Each row is a point on a tangle of strands that fork, close into loops and nearly touch. The rows are in no order.
Points whose rows are less than 109 apart are linked; no others are.
San: [ 30 -39  21  39   7 -26 -27  -2   3  16 -25 -27  -8  -9  -5  39  18  -2
 -13 -30 -16  -3 -32  11 -36   1  -7   8   8  20   2 -12 -18 -25   4   3
 -15  18   9]
lobim: [-28 -20   6 -16   0 -15   7   8   9   4   0 -27 -26 -17 -27 -22 -13 -28
  29   0 -20  -3   2 -12  -9  20  27  22  26 -13  21  11 -19  13  -4  -6
  10 -29  36]
latu: [-32  -5 -11 -27  21 -14   2   7  21  25 -14  -4   3  15  -1  -7 -18  -4
   5  41 -12  21   4 -27   3   8   0  33  10  -5  12 -21  17  10  -3  10
 -11 -17 -18]
pivag: [-31  20 -22 -44 -15   5  -9  -5   8 -35  -9 -13 -11 -31 -14 -48 -25 -31
   2  -2 -37   1  -7  26 -19  18 -47  11  11 -14  33 -17 -21  38  -5  81
 -10 -24   0]
dofal: [  9 -19  17  -1 -17 -12   4  -6  -2  -6   9  12  10  -5   4 -16  -1   4
   7  42 -20  -4   2   9   3  -4 -10  -6  20 -28  14  10 -20  22  11  20
  13 -15  28]
zezip: [ -3  11  24 -37  35  -6  21  36  18 -12 -36 -16 -18  26   3  10   3 -18
  40 -38  22   0   2  -8 -24 -11  31  27  13   9  -3   8 -37   5   9 -20
 -42   8  28]
Nok: [ 28  -6  -6   7   0  21   4 -15  -7  30   0 -24  -2  20 -26  16  12  -6
  -9 -19  -5 -10 -20  42  32 -15  -5  11   7  28  -2  -1  12 -11   9  -2
  23 -23  20]
Nopib: [ 69 -27   5  -4  14 -15  34  18  20  21   9   4  10   0  -3  11 -41  23
  -7 -12 -13 -25   2  60 -15 -31 -39 -22   7  17  -6   7   5   4  -7   4
  22  -2   3]
Kal: [-51  50 -29 -35   1  40  10 -47 -14   2 -31  10  12   5  16   3   8  26
 -51   0 -46  -4 -10  -2  17 -17 -42 -22 -11  27 -21  -6   4  40 -18  32
 -11 -48 -18]
Les: [  7 -26  52  46 -39 -20 -26  28 -25   0   9 -22  -3   6   4  -9  47 -10
 -16  21  -6   6   2 -18   3 -13  27   0  17  -6 -24  -9 -16 -16 -35  -5
  21  16  22]
pavo: [-15 -29  -3   6  15 -14  -7  -2  -8 -27   9  12 -14 -46  34 -28 -36 -30
  34  17 -10   3   6 -34 -37   9  -3   5  11 -28   9 -26   5  25  16   6
  -6  -7 -10]
bira: [ 21  24   0   5   9   6 -16 -11   7  38  27  24  15  30  -4  -3   1  11
 -22  44   0 -10  32   1  12   9 -18 -19  -6  -1   2   5  16 -15   2   6
  38 -20 -17]
Zogas: [-66  33 -30 -36 -10   0  22 -23  -4  24 -22  -3  19  15  -3   9   0   7
 -21   9 -35   0  -9   5  41 -17 -30  -9 -11  -5  -5   1   6  36  -3  19
   2 -60 -13]
Ges: [  1 -28  25  34 -13   2  -1  23   0 -41  -4   7 -10  -2  23  -7  31   9
  12  38  55  -3  20  -8  -6  12   2   3  12 -27 -28  -4 -53 -10 -12  -1
 -16  -4  13]
Sor: [-10 -12  -2  -3  14  17 -28   1  10 -18  -3  28 -18  -2  24   6  31  20
 -13  41  40  25   6 -20 -12  42  -9  39  -7 -17 -20 -23 -22 -21  -2  28
 -35  21 -12]
lape: [ 16 -29 -27   6  22   5 -13   7   0 -11 -18  12 -11  14  38  10   3   0
  18  29  -6   4 -20  -2 -10   1 -42  18  21  -6  -3 -34 -22  20  -7  35
 -21 -10   6]
vubep: [ 12 -22  19  23   6 -18 -18   0 -18  44  -6  -7  17  17 -13 -14 -30  -8
 -15  17  -3  -8  -8  -3  -2 -18   2 -24  10  -6   5 -13  21 -20  17   9
  45  13   2]
buvel: [ -3  17 -14 -16  11  13  18 -25  -4  15 -10  -3  -7 -26  -8  -4 -42  -9
  -2 -18 -32 -28  -1  29   6   4  -9   9  36   2 -10   5  31  32   6  21
  -7 -67  -8]
buka: [ 13  19  19  23 -29  43  -1  -8  -7 -11   0 -12   6  -6  -5  27  36  15
 -17 -32  16  -7  -5   6  33 -13  21   7   9  14 -12  13  -5  -2  13 -38
   9  34  30]
Ziva: [-17  -5  13  -1  12  -9  15  19   1 -17 -20   4 -16 -15  -3   2  -3 -15
  34 -12  26   8   4 -46 -21   1  39  29  16  -5   1   0 -21   8  10 -42
 -21  23   3]
daza: [ 40  17  15 -15 -10  -4 -10 -12  19  27  18  34  25  24 -15   8   9  38
 -32  62 -14 -16  11  11  17 -23 -16 -18   6   6  -7  26 -21 -18  -2  34
  23 -10   0]
sura: [ 10  19 -11  14  10  27 -27   6   0   2   4  19   2  39  16  14   0  23
   4  37  26   7  16 -25  -4   6  15  12 -14   2 -17  -7   2  -3  -2 -19
  -3  28 -28]
lef: [ 25  22 -46  -2   9  33 -15 -31   8  -4  30  13   1  38 -10  26  34   2
 -17   1  14   4  -5  49  27   8 -28   6 -41  -2  -5 -12   4  -8  12   9
   2   9 -13]
bogu: [  8   6 -10 -22   9   0  32 -12  24  10  -2 -15 -14 -48  -3  -3 -33 -20
  13  -3 -24  -3   5  21 -17  -4 -25  28  31  -1   7  16 -14  27   8  12
 -25 -31   6]
Gaf: [ 30 -13  25  14  -3  23 -22  -9 -28  10  12  13 -11 -40  23 -29  -4  13
  -9  16 -18 -12  13 -28 -10   5 -24 -38  18 -21 -25   3  -2   2  18  29
  37 -24  -7]
muv: [-46  21  29 -41 -23  -2  32  20   9 -18 -20   7  33  13  -7  10  -9  33
  -1   6  18   5  -4 -10  16 -27  35 -21  -3   6  19  51 -37  13   8 -27
  -4  26   4]
nomi: [ -1   7 -18  -1  -8  -5  33 -13  -8 -13  13 -22 -21 -51 -11 -23 -31 -39
  11 -49  -7 -19   1   2   9  -9   3   0  13  -9  -2  21  24  30  19 -28
  14 -29  20]
kob: [  1  34 -33 -14  37  24   6 -45 -13 -15  15  12 -24 -26  11  -3 -25  15
  15  -2 -11 -35  25  23 -13 -22 -52 -29 -12  16 -13 -14  35   9   5  -2
 -23 -39 -53]
Zozet: [  5 -12  -5  27 -26   1  10 -28 -11  -6  11 -29 -16 -40   3 -17   8 -32
  -9 -59 -25  -3 -16  20  16  15 -13   0  18  -7 -19  13  14  27   5  -7
  29 -34  29]
Suze: [ 27 -10  35  37   0  12 -23  -3  10 -17   1  -2 -25 -39  18  18  48   9
 -13 -26 -11   4  32 -18 -22  43  24  16  26  -2 -17   7 -26  -7  -9 -13
 -22 -10  16]
tur: [ 52 -10  17  25  15  -7  23  20  30  22   5   3  -6  35   0  12  -1  15
  34 -27  17 -33   6  14 -32  -3  31  -5   6  33  33   1   4 -12 -20 -34
  25 -30   0]
gor: [ -8  -5  22  16  -8  -3 -11  24 -10  10   7  16  14  21  -7 -26  -5   9
  15  22   5 -15  -2 -44   6 -13  51 -41  -2  -9  22  -8  17 -13 -12 -27
  31  31 -16]
dadu: [  4  -3 -15  -3  23   1 -28 -17 -20  35 -25  -1  -8 -21 -10 -12 -20   2
 -37 -18  -8   0 -17 -14   8  30 -20   7  -3   1 -16 -17  50 -23  14  43
  -8   4 -33]
mufar: [  2  -4   0 -20  -3 -25  46   8   2  18   3 -24  -7   3 -34 -16 -35  -7
  18 -10 -16  -6 -14  43   9 -40  -2   2   3  17  25  24  -3  -2  10 -11
   8 -19   6]
poref: [ 20  20 -33 -27   9  13  34 -25  12 -21  23  15 -17  -7  16 -10  -5  16
  25  -7 -19  -4  29  44  -3 -39 -56 -16 -13  13  -8   8  14  14   4   9
 -19 -22 -18]
zimib: [  5  35  41   4 -10  32  11  25  12 -16 -12  12   4  21  35   2   9  27
  10 -20  41 -18  17 -43 -14 -13  53 -38   2  25  17  13   4  23  -4 -34
  17  37  15]
foru: [ 24  24  34  45  10  31  -6  55  -8  -2 -25  18  10  38  22   5  11   9
  35  -2  37  -9  14 -38 -20 -20  42 -34  11   6  14 -24   2  17 -21 -40
  21  38  -1]
Zote: [ 24   4  -2   3 -19  33 -18 -14  -2  -7 -21  19 -10  -1  26 -15  19   3
 -46  20 -18  11  -4  10  21  27 -36  31  31  -3 -20  -1 -43  23   5  62
   1 -18  24]
lusi: [ -7   9 -27 -45  12   8 -14 -27 -19   5  -3  -7   8  13 -36  32 -43   4
 -12  -8  -2 -35  -9  44  31 -41 -25 -39 -27  15 -14   4  27  -7  28   4
  -4  33 -24]
togar: [ 14 -44  42  14   4 -42  -4  30   9 -34  -6 -17  -3  20 -18  -9  19 -15
  24 -34  26   1  -1   5 -32   3  38 -17 -19 -25  27   6 -31 -43  -1   1
 -11  17   2]
vasi: [ -2   7   3 -25  -5  20 -11 -24   1  -6 -17  29 -21 -33  25 -47  10  12
 -31  16 -22   3  -5   6  -7  30 -48  15  12 -15   0   4 -31  31  -7  61
  -6 -26 -14]
vudi: [ 49  -5   1   8  23 -19  14  14  32  20 -11  -8  -6  27 -23  20   0   0
  24 -20  23 -16   8  25 -33 -19  17  -3   0  17  35  -5  26 -33  -2 -12
 -16  11 -17]
gidim: [-22  23 -44 -43   1 -37  12 -47  21 -14  17   6   8   7 -32  -9   9 -13
  -3  -1 -26   3  -4  16  10 -13 -42 -23 -41 -13  29  -4  26 -31 -11  31
 -22  -9 -36]
bur: [ 19 -18   4  13  -5  -3  17  11 -11  30 -13 -27 -20  24  -6   8   0 -17
  19 -25  -1  -4 -23  12  10 -11  28  22  23  23  -5   2   2   8  -6 -34
  34 -30  21]
muk: [ 16 -19  10  34  -2   7  -2 -10   1  -2  -9 -18 -26 -56  -1  13  15  -8
   0 -40  -6  -5  -2  -4 -31  28   7  40  34  -5 -15   4 -21  22   2 -14
 -19 -16  34]
negu: [ 50  32   7  18  15  27  27  23  18   7  17  10   0  51  16  18   1  27
  19   7  25 -23  24  29 -16 -19   9 -15   5  33  23  15   5  11  -6 -22
  11  -9  -4]
soged: [ 27  -8  35 -19  -3 -17  43  12  19 -40   6  -8  11 -29  -4  -6  -7  21
  11 -18  16  -7  21  28 -23  -8   3 -19   4 -26  29  55 -44 -13   6   1
 -30  21  20]
sugo: [ 20 -24 -11 -28   5 -27   3 -26   0 -10  12  -9   0 -25 -20 -15  -3 -31
   3 -10   1  14 -25  25 -22 -10 -45  14  -1 -21   6  -9 -26 -15  14  42
 -20  -1  11]
pomab: [-18  26 -35 -48  -1  32  19 -26 -13   4 -12  -1  12   6 -23  25 -26  29
 -18  -2  -7   6  -1  31  24 -52 -34  -6   0  29 -25  -1  22  18  14  15
 -14  22 -10]
Bodu: [  7  27  -5 -15 -20  12  19  -6  23  10   8  -1   7  34 -19  27   7  22
  -5 -38  33 -17  -8  41  18   1  27 -11 -20  29  26  34  10   4  21 -28
   6  22  -3]
lekiv: [-22  10 -16  -2 -11  -7  -1   7   0   4  -9  -6 -10  -5   7 -38 -11 -47
   5  -9 -27   4 -10  12  -3  47 -27  34  18 -16  27  -3   9  13  -3  67
  -1 -36   7]
Bofar: [ 42 -43  57  64 -19 -22 -27  33   4  -7  -5  -8   6   8   3  15  42   1
 -13   8 -24  -9  12   4 -35 -10  16 -20  21  -1  -4 -10 -33 -15 -33 -12
  42  -1   8]
las: [-16 -11  12 -14  -7 -20  32  30   3  -8   5 -17   0 -21 -16 -33 -48 -27
  47   2  -3 -14  14 -18 -21 -14  41  -7   6 -21  35  33 -19   4   8 -15
  21  -5  25]
mipi: [  2   0 -10   7   9  -2  -6 -13  -8   3 -18 -12 -21 -59  -7   3 -32 -29
  -7 -36 -41 -37  -7  10  -8  36 -27  -7  40   2   1 -15   6  41  19  45
   9 -56  -5]
nesa: [  6 -37  20  27  -5 -13 -30   8 -40  21  16  -2   1  20 -10   7 -21   5
 -21  17  14  14 -29 -21  24  -4   6 -19 -26 -11 -15 -24  20 -14  28   8
  29  44 -11]
Feto: [-30  15 -15 -33 -23 -16  29 -35 -16  -1   7 -21  11 -56 -21 -16 -18  -5
  -6 -33 -19  -8  -3   6  14 -15  -2 -10   0 -13   8  44  10   7  39 -16
   2  -4   5]
liga: [ 32 -54   6   4  15 -26 -23  -5   3  13  -1  -9   6 -26  -7  -3  -4 -11
 -17 -21 -10  12 -18   6 -38  19 -21  20   7 -19   6 -21  -5 -36   6  31
 -30  28  -2]
sibob: [  7 -34  -6  18   4  -9 -23  -2 -25  34 -24 -20  -2  13   7  10 -14 -28
 -34  -4 -12   7 -22  14   6  26 -18  29  16  14  -5 -31  41 -18   4  52
  16 -15 -13]
Nados: [ -8 -22  34  -7  -7 -14  51  31  13 -36   8 -23  -4 -32  18 -16 -32 -17
  25   0   3  -7  23  22 -21  -6  14  -2  15 -16  16  57 -46  17  11  -9
  -7  -9  50]
kaber: [-87   8 -19 -35  -5  -4  19   7  12 -33  -4  -4  -4 -33   9 -17 -29 -23
  49  24  -3   6  12  -6 -20  11   6  19  10  -6  14   5 -25  45 -16   7
 -27 -35   9]
sala: [ 45 -24 -18  -6  -5 -34  48  10  20   7  14 -28  -3  16 -11   3 -25   0
   0 -21  -8 -11 -22  67   1 -48 -19 -11   5  31  14  13   3 -12  -4  -2
   4   4  33]
sosuk: [-38  13 -16  -3   6   3   3   3  -5  35 -16 -12  10  38 -26  17  -7  -1
   7 -14   9   8 -14 -13  22 -17  33   5 -20  19  14   4  36 -19   5 -38
  17  18 -23]
bar: [-11  56 -51 -11   9  37 -19 -27   2   2  29  16   6  40  23  26  20   7
 -14  43   1  17  15  32  33   3 -35  -6 -22   9  -6 -22   1   7   4  -5
 -11 -18 -11]
taru: [ 27 -24   2  81  19 -16 -15   3   8  -7  29   8 -32  17  12  11  22 -13
  20 -37   3  12   9  -9 -25  31   7  18 -23  26   7 -30  37 -32 -37 -40
  14  -9 -11]
Teril: [-10  -3 -18  27 -26  29 -12 -13 -27   3   3 -15 -13 -13  -2 -21  24 -42
 -22 -43 -13   6 -20 -12  43   6   7   7  -4  -5 -14 -13  34  24  -3 -17
  16 -26   9]
Fug: [-61   6   0 -37  -1 -13  11  -3  -7  -1 -21  17  36  -7   6  -3  -9  18
   3  54 -10  28   5 -24  -6 -26   1  -7   9 -17   5   4 -33  20 -14  16
 -20  12  -3]
lodin: [ 35   9  16  40 -27  35 -28  13 -20  15  19   3  24   1   0 -15  12   3
 -24   7  -7 -25  20 -17  23 -21  19 -38  10  12 -27 -21  10 -11 -12 -21
  41  17  -6]
pilid: [ 19  -7  43  30 -20  -4 -41  16   4  -6  28  16  19  15 -11  -5   7  19
 -10   9  20  -1  21 -32  -4   1  33 -30 -20 -11   3  -1   5 -27  -6  -3
  19  62 -13]
gituz: [ 13 -19 -17  11  10  13 -19  13  -9  14 -24  -7 -13   8  12 -12  -8 -29
  -9   3 -20   3 -23   3  -5  27 -38  37  35  11  -2 -36   6  32   2  48
   8 -41   9]
riku: [ 20  10  -8  23  14   1 -48   4  -4  26  38  44   4  30  15  -9   2  10
 -32  53  16   4  -4  -3  -8  19 -22 -13 -23  -6 -26 -23   2 -36   0  31
  17  12 -32]
Kiz: [ -2  -5   0  25 -18  -9 -24  17  -9 -48  34  30   5  11  12 -16  35  -2
  15   4  59 -17   7  -8  18  13   9 -23 -44 -16   5  -4  -8 -19  -1 -30
  27  36 -12]
Ravo: [-29   3  -7 -48  10 -15  17   5  -2  24 -26 -24  19  31 -25  -5 -21  -4
  27  -1  -3  10 -20   8  10 -29  24   7   5   2  15  21  12 -16  18 -11
  14  -2   1]
faten: [ -7 -17 -13  15 -35  -2 -31  -1 -24 -25  39  38  12  28   6 -18  23  -7
 -25  30  29  -3  -4 -10  49  10 -19 -33 -44 -14  -8  -1  -8 -29  11  12
  24  24 -13]
dak: [-25  19   3 -16  -3  31  -5 -45  -9 -33  -7  29  -7 -45  26 -17  28  28
 -11  16  13  22   0 -11   7  29 -40   9  -5  -7 -18   9 -38  18   4  29
 -14   3 -20]
Depu: [ -9 -17 -18  24  34  13 -15  -8  -3  -6  -8  11 -27 -19  20  10  18 -17
  12 -22  20  13 -17  -5 -24  36 -16  63 -14   1 -13 -29   5  16   0   7
 -38  10  -7]
Lat: [-45  -1 -13 -19  12   2  -9  -2  -4   5  -5  23  -4  -5   7   6   0  16
  -6  23   8  33   2 -37  -1  23  -3  31 -11 -19  -1 -13  22 -15   0  18
 -32  28 -31]
Novur: [ 21 -30  39  -1  -3 -28  -1  21   7 -53 -10 -14   5 -11 -12  14  14  16
  21 -28  48  -8  -9  25 -27  10   7 -25 -15 -12   9  34 -47 -28  12   1
 -32  41  29]
zibu: [ -2 -18 -11  44  18 -16  -3  -2  11  -7   7   0 -39 -15  21   1  18 -35
  15 -37  14  14   1  -4 -23  31   9  48 -17 -11   2 -14  25 -15 -14 -32
 -23 -16   5]
Vuze: [ 15 -30 -21  28  29  35 -24  -4 -14 -18 -32  18 -12  -7  42  24  18   7
   3  -3   0   6  -1  -8 -23  16 -26  39   7  -4 -18 -41 -37  21  20  -9
 -11  17   6]
samet: [-23  43   0 -38 -11  -7  54   3  26 -10  -4 -10  21  12 -12   9  -7  21
   5 -39  17  -6  -6  16  18 -29  18  -6 -18   9  28  57  -5  18   8 -23
  -5  27  -5]
tufom: [-14   9  -9  16 -17  27 -16  18  -8  18 -14 -12   1  51 -12  -2  28 -15
  10 -21  31   7 -12 -19  33 -15  53   0 -25  30  12  -1  34 -16 -24 -56
  28  29  -1]
kepek: [ -9   7 -13 -13  -3   5  45   4   1 -18  18  18  -7  -2  20   0 -18  12
  28  11  -9  -6  27  23   8 -24 -20  -9   1  17 -14  32   4  42   7 -13
  -3 -14   2]
lide: [-39  15 -21 -30   2  20   2 -32 -18 -30 -13  18  18 -30  -1   6   5  30
   7  14  28  15  18  10  20  -1 -29   5 -18 -11 -27  13 -23  26   8  -5
 -36  26 -16]
zagu: [-53 -21   7  -5  -3 -17   9   8 -19 -23   4 -14 -11 -21  17 -21  -5 -12
 -21   8  17  44 -14 -45  13  32  13  22 -10 -15  -5 -19  17 -10  -2  -7
 -22  25  -1]
godo: [ -4   0 -15  13  -6   5  14  -6 -22 -21  11  15  -4   2  21 -19  -5 -16
  23  36 -11   1  15   4  31 -13 -21 -12  24 -11 -19  -3   4  39  17  -4
  22 -16  12]
tulu: [ 14  10  18 -12  -5 -14 -19   9   8  -3  20  29  38  15   2  -5   3  23
 -10  84  22   6   9 -11   0 -21  -6 -21   2 -25  -5  10 -44 -11 -12  41
   7   7  -1]
Fepav: [ 32   2  19  18   2  23  -7 -19  -4  15   9   0   0  -3  -4  26   6  20
 -14 -11   2  -5  -3   4  12  11   9   6  18  11 -17   3   6   4  15 -12
   0   0   7]
sivim: [ -9   7 -35 -53  10  10 -38 -39 -12 -12   3   7  -6  25 -35  18 -19  -3
 -19  11 -11 -13 -28  26   7  -9 -51 -46 -43   1 -10 -27  29 -20   2  28
  -3  32 -42]
suzan: [ 19 -41  24  62  18 -21  11  42   5   6  26 -13 -21  20  22  -6   7 -17
  18  -9 -16  20   1 -10 -21   8  15  -7 -28  38   3 -44  38 -10 -49 -43
  22 -12 -18]
tuz: [ 24  -5  11  -8  18 -16 -19   0  23  34  -1 -16  -2  22 -25  30  12   7
 -13   6  -4   3   8   9 -17   8  19  14  -7   7  15 -12  25 -45  -5  10
 -26  35 -17]
Vizog: [ 47  20   8  37  22  11 -47   4   0   9  34  38  27  53   2  18  -7  12
 -18  52  34  -6   0   4 -27 -14 -18 -15 -16   0 -17 -12 -26 -17   0  20
  18  27  -4]
tol: [  1 -20 -33 -21   5 -31  -8 -20  -3 -15  10   9  -5  -3 -19  -6  -4 -26
  14  -1  14  14 -17  26   5  -8 -42   2 -34 -16  17 -16  27 -29  11  25
 -12  10 -29]
med: [ 14  13  18  31 -35  11 -29   1 -23   1  25  19   8 -27  13 -33  20   5
 -29  24 -16   2   7 -52  19   8   3 -29   7 -13 -26 -11  17  -8  -9   1
  19  -8   0]
Vufen: [ 16 -39  21  25   4 -42 -11   5  16  10 -52 -49 -15 -13  12  31   1 -11
  -7 -40 -24   2 -29  11 -33 -16  13  33  24  47  -3  -3 -31  -8 -14 -18
 -12 -10  54]
Mep: [ 46  21  -6  32  34  39  -1  24   4  23  -9  -5  13  85   1  27   3   2
  36  -1  29 -15   9  30  -2  -4  31 -18 -19  49  27 -25  11  -2 -17 -24
  27   0 -19]
gikag: [-13  30 -23 -46 -18  29  21 -17   1 -16  -2   7   3 -10   0  32   2  28
 -16  -2  12   6   1  35  31 -20 -19  12 -11  12 -26  33 -24  14   9  -6
 -27  39   8]
poma: [-17  17 -21  27 -22  44 -22   4 -13  13   5 -12   3  16   9  -4  23 -15
 -17 -33   2   6 -12 -14  59   4  37   6 -20  25 -25 -20  33   5 -14 -55
  24  -2  14]
merur: [  3 -19  16  32 -15   6 -29  10 -18 -24   6  14 -17  -1  42 -19  39  -4
  -9  23  39  17   9 -36   5  41  -1  21 -10 -12 -38 -28 -22 -15 -16  15
   0  15   8]
rubup: [ -2   9 -15   1   6 -11  -4 -10 -14  26  13 -39   2 -46  -4 -10 -29 -22
 -21 -43 -47   6   0 -20 -10  41  29   9  29  -6   8   8  14 -22   9  11
 -21 -16   8]
Fefip: [ -6  24  17  11  -5 -20  14  -8  21   9  17 -13  -8  -1 -21 -10  20  -4
   4 -44  10 -10  18 -28 -16  15  62  28   5   1  21  30  27 -27  -8 -42
 -13 -12 -17]
Rul: [-10  40 -18   9   2  14   7 -25   3  29   1  28  -1  22  10   4  23  23
 -33  28 -14  -7  15 -28  29  24   3   2  -2   5 -11   4  26   1  -3  -8
  17 -39  -8]
zif: [ 32 -30  62  30  -5 -31   1  40   8 -15   2 -14  -6  16  -6   3  29  -4
  24  -6  -6 -12  22  -6 -44  -4  24 -21  -3 -11  22   5 -29 -13 -17 -11
   1 -17  26]
tefi: [ 18 -10  32  10 -18  24   1  31 -13   0 -11 -25   5  13  -1   7  18   7
  20 -15   8  -5 -10  -5  26 -30  40  -6  25  18 -13   4   0  14  -7 -42
  39  18  35]
ziku: [-11  28 -28 -47   1 -13  38  -6  21  -3   0 -14  -3 -17  -9   3 -10 -12
   9 -16   1  12   0  28 -24 -27   5  37   7   0  16  24 -15  20  -3  -8
 -44 -12  14]
zisiv: [ 19  -6  41  33 -41   7 -30  31 -17   7  18 -14  10  19 -14   1  49   4
 -13  -2  14  -7   6 -12  18  -8  42 -27  -7  12 -20 -14   4 -38 -20 -22
  30  40   3]
Dof: [-68   9   2 -28  -8  -6   3 -13   4 -14 -14   5  17 -51  -4 -16 -23   4
  28  35 -27  12  35 -22 -19  -4  -6   0   6 -23  20   9 -11  31   5  18
 -20 -17  -3]
dufut: [ 19  -6  -1   7  22  -4  -4  -8  10  13  38  17 -24  11   5   2  22   8
 -16  -2  13  18  16  -2 -22  34  -1  23 -22  -4   1 -28  28 -45  -8  16
 -23  15 -15]
sopa: [-20   1  -2 -33   4   4  -6 -11   8  -4   5 -10  -8 -60  -4 -15 -55 -20
 -13  14 -59 -18  -2  11 -33  31 -31  -3  30 -21  13   0  -5  37  17  66
   4 -31  -4]
lek: [-13  40  51 -17 -14  10  45  22  24  -9 -24  -4  25   8   3  16  11  38
 -20  -5  30  -1  17 -31  -5   8  64 -37  20  12  29  40 -10  14   4 -26
  -9  20  21]
Zom: [-63   5 -12 -11 -26 -15  10  15 -15  -6 -11  -9  19 -14 -17   0  23 -15
  -8 -35   6  30 -28 -47  43  11  44  -4 -27 -21   2  18  13 -12  -5 -45
   6  17   1]
Fimoz: [ 16 -20  -9 -13  22 -26  -4   1  20  10  15  15  -8  -3  -1 -18 -12 -15
  19  23  -9  12  13  -9 -32  26  -6  30  -2 -20  21 -21  30 -18 -22  23
 -23 -10 -20]
Tid: [ -5  -5  -7  10 -14  -6 -30  -3 -22   2  23  -1  12  55  -7  13  21  -2
  -9  15  13  -2 -21   2  42  13  14 -10 -41   3 -19 -10   7 -23   5 -11
  30  47   9]
Nadit: [-21 -13  -2  11  11  -1   5  28 -12 -26   1   1 -26 -31   8 -20 -28 -20
  42   7   3   5   3 -61 -10  16  24   7  13 -15   3 -24  12  19 -14 -38
  -8   0   8]
zese: [  7 -27  31  36  -4 -30   3  47  -1  11  14  -1 -11  21  -8 -28   8 -14
  38  -9   9   3  11 -35  -9  -7  42 -28 -10   8  13 -27  34 -27 -29 -35
  24   7  -4]
Mos: [ 18  27 -24  -4 -11  17   2  -8  10  33  -2   1  25  54 -35  35   7  12
 -11 -22   7 -13  -6  64  42 -11  17 -17 -19  31  -5  -6  18 -14  12 -17
  26  -4   2]
zukeb: [ -1  14  -4  -6   5  19 -20 -30 -25  24 -24 -29 -11 -43  -7 -22 -25 -12
 -38 -60 -34   9 -15 -12   3  45   3  12  20   9 -21   0  42  -6  22  21
 -15 -24 -22]
Gosa: [  3 -26   7  26  -8 -19  12   1  20 -16 -21 -42 -11 -33   9  23   3 -16
  -2 -67  -7   5 -15  23 -17  -5   7  48  24  19 -11  24 -25  23   1 -36
   5 -30  49]
Sib: [-22  64 -35 -13  11  46   3 -35  -9  13  -7  18   8  26  30  16  -3  26
 -28  22  -9  11   9  14  26 -19 -30   1  -6  21 -38 -12 -11  41   6   0
 -14 -31 -22]
Nanup: [-20  20 -44 -55  -4  -2 -10 -38  16   1 -16   5   8  18 -27  16   6  -8
 -30  11 -23   4 -17   7  21 -12 -46 -20 -14   4  -7 -12  43 -21  -2  31
 -14 -13 -24]
Vog: [ 15  10 -24 -15  15  23 -46 -32 -11  -5  11  21  -5  13 -16  21  -5   9
  -7   9  16 -18  -3  25   7   4 -29 -13 -50  -8 -11 -22  -4  -6  24  14
   6  47 -27]
Tipu: [ 11 -19  -3 -11  30 -34  12   9  12 -13   0   2  -8 -38  19   6 -37 -20
  25   0 -11 -12   0  11 -40   6 -24  15  12 -18  12   4 -17  27   7   0
  -3  -5   5]
dulib: [-30  18 -10 -34   5   1  -4  -6  -8  39 -22  24  31  23  -6  27 -16  23
 -16  63  -7  18  -8 -21   5 -29 -11  13   9   3 -11 -17   9   5  -8  17
 -14   4 -16]
nep: [-63  16 -22 -39 -14  -9  47 -23  -9  18 -17   7  39 -14 -17  13   2  25
 -20   7 -45   8   2   2  33 -35 -37 -35 -31 -13   0  42 -11  20   1  15
  -1 -21   0]
kufef: [ -9 -18  12  -7  -9 -25  -4  18   0 -39  12  18   8  -4   6 -21   0  24
  14  59  46   8  15 -16   5  10  10 -16   2 -49   0  19 -39 -28  -8  28
 -10   6  -4]
tebo: [-23  30   0 -61  11  -4  33  19  33 -11 -17 -11   0  30 -18  -2 -11  -2
  42   0  10  15   1  -8 -20 -35  28  24   2   4  22  25 -29   4 -14 -13
 -46   7   3]
Ladob: [ 35 -12  17  21  17   6 -20  18  14  17   7  23   3  26  23  18  -1  31
  13  30  35 -15   7   5 -21  -8   3   1   2  -2 -11  -8 -31  -9   5  13
  -9  29  -1]
Gizu: [ 12 -48  14   6   2 -17  -9   1 -18  23 -30 -23  12  -9  -3  -2 -24  -9
  14   5 -14   3 -31   5   2 -24   1  15  34  11   3  -1  -2   7  10 -13
  24  -1  16]
mozi: [  8 -48 -29  29  31 -23  -8  14  20 -35  -3  10  -9  -5  32  11 -20   2
  35  22 -10 -15  -3  12 -35   6 -45  10  15 -14   9  -6 -31  33   5  -8
   6 -26  24]
bil: [ -6   3   7  20  -4 -26   8  12  12  21   6 -27  12 -27 -31 -16  -2   1
  -5 -40 -32  11  -2 -24  -8  25  62 -14  23 -15  22  17  27 -32  -7 -17
  -9   4   3]
puveb: [-34   6  12  -4 -22  -4   7  27  -4  -9   1  -1  11 -28   9 -15  26  -1
  -9  -8   0  33  -7 -78  27  13  33   1 -10 -15 -10 -10  13 -16 -20 -29
 -15  28   2]
Fet: [-28  22 -17 -36 -15 -23  38 -24  -1   4   4 -15  14 -35 -26   0 -16   5
 -24 -11 -45 -14   2  19  11 -20 -33 -38  -5  -6   1  31  18  -7  16  23
 -11 -22 -13]
Vadum: [ -3  36  -2  -4 -11  20  16   7   6   3   2  29  14   6   9   6  26  21
 -14  35  22  12  24 -32  25  11  15   0   3 -11 -14  17  -7  11  -5 -23
   3   5   0]

How many points has the smallest loop of links through each point below? Write none if it is on no loop.
tebo | 8
bira | 7
lape | 10
buka | 5
zif | none

A piece is two or more points that can be reached from each other along the links. Count, over all rows, the pieces, the separate loops (a circle has one, a figure eight two, a Y none), the forks (points with three links) and the tips (points with one).
pieces | 5
loops | 4
forks | 11
tips | 13

Name the points in between on the shortest way along the links from the first point to the second, in order.
gidim; Feto | Nanup > sivim > Vog > lef > bar > Sib > Kal > Zogas > nep > Fet
Fefip; bogu | bil > rubup > zukeb > dadu > sibob > gituz > lape > mozi > Tipu
suzan; tebo | taru > zibu > Depu > Vuze > lape > mozi > Tipu > bogu > ziku
lobim; bil | las > Nados > soged > Novur > togar > zif > Bofar > Les > zisiv > pilid > gor > zese > suzan > taru > zibu > Depu > Vuze > lape > gituz > sibob > dadu > zukeb > rubup
